The views of a scene show one set of named points, each view turned or mirrored, shifted and resized as a whole, with a little noise and some points left out.
In the rows, 128 means zero.

Scene 1
View 1
z294: [106 117  99 131 159 108  99 123 151 148 160 125  95  73 129 128]
z917: [115 123  97 126 144  96 120 109 158 161 158 128  93  87 141 143]
z595: [106 104 126 118 145 112 122 144 153 139 112 140 134  56 126 119]
z878: [119 111 123 116 135 105 134 128 158 150 117 141 130  74 139 129]
z741: [105 118 110 136 160 123 101 128 147 141 139 127 108  79 119 124]
z203: [101  95 108 117 148 100 114 153 157 142 136 134 120  28 131 118]
z509: [ 97 130  98 151 177 134  75 120 144 136 161 115  87  89 109 124]
z253: [103 119  98 137 165 113  91 126 150 146 162 123  91  69 121 127]
z131: [118 127 107 133 150 114 111 107 150 153 145 128 102 100 130 135]
z659: [104 108 112 126 155 113 106 140 153 140 134 133 119  54 122 119]
z298: [ 99 117 115 143 171 133  91 134 143 133 135 127 113  73 109 117]
z197: [118 130 109 136 152 122 112 106 149 150 140 128 104 108 127 136]
View 2
z131: [101 156 115 132  92 100 140 153 150 154 161  83 106 107 116 152]
z509: [ 79 187 105 125  88 124 119 114 134 137 162 113  99 116 122 140]
z659: [ 80 142 134 129 136 118 146 129 166 153 116 116 128 112 139 132]
z203: [ 85 119 154 117 170 129 141  99 189 169  86 135 147 112 149 131]
z298: [ 58 176 112 136 122 120 145 134 145 133 133 128 118 109 146 119]
z878: [105 118 141 141 131  93 167 168 176 170 126  83 133  98 130 143]
z294: [100 159 121 120 107 122 124 113 152 152 147 105 110 115 124 149]
z917: [126 141 127 126  90 104 127 133 159 168 157  78 103 107 104 167]
z197: [ 97 160 111 138  86 100 148 164 145 148 168  84 102 104 118 148]
z741: [ 78 164 118 134 111 114 144 136 148 141 142 109 113 107 133 135]
z595: [ 77 130 144 129 154 111 157 137 174 157 100 122 140 106 148 125]
z253: [ 89 167 116 118 109 126 117 103 148 149 150 115 107 116 125 145]
View 3
z197: [125 113 130 161 136 152  99 150 108  95 109 132 157 141 106 143]
z509: [115 110 150 149 143 136  96 136  75  73 104 125 182 167  88 137]
z294: [125 126 146 152 155 125 113 138  84  91 109 130 166 170 108 128]
z878: [116 141 133 158 151 135 133 167 128 137 124 129 133 154 136 133]
z917: [155 126 129 161 149 133 110 138 100  91 106 140 153 151 128 129]
z298: [ 75 122 155 142 147 133 116 153  90 103 117 114 174 171  90 137]
z203: [105 155 161 142 172 106 148 153  91 128 123 117 151 194 137 114]
z131: [130 118 132 161 140 142 104 146 105  94 111 130 156 147 112 139]
z659: [ 96 138 154 145 160 124 134 154  98 119 121 120 158 181 117 129]
View 4
z197: [121 122  84 120  95  84 127  89 123 120 128 108  85 144 134  63]
z294: [ 98 116 106 140  93  93 149 107  99 121 115 149  84 145 127  48]
z917: [116 117  99 115  67  69 137 108  95 117 135 136  81 149 145  50]
z253: [ 96 117 108 151  99 104 153 103 104 123 103 151  84 142 124  42]
z878: [111  72 117 100 114  71 132 115  91 122 158 106  97 156 114  91]
z509: [104 136  94 156 104 108 145  90 124 120  90 138  83 133 130  38]
z741: [106 100 106 130 129  97 137 100 119 122 127 110  94 144 112  75]
z595: [ 86  66 140 129 142 100 154 120  87 127 139 126  97 152  98  84]
z298: [ 91 103 111 154 144 115 149  94 122 123 105 120  89 138 103  65]
z131: [120 118  92 123  91  81 132 100 112 120 122 119  86 142 134  59]

In a view up to two points have been moved. Name them for each view, in the order of its rows, or write none.
view 1: z595, z509
view 2: z203
view 3: none
view 4: z741
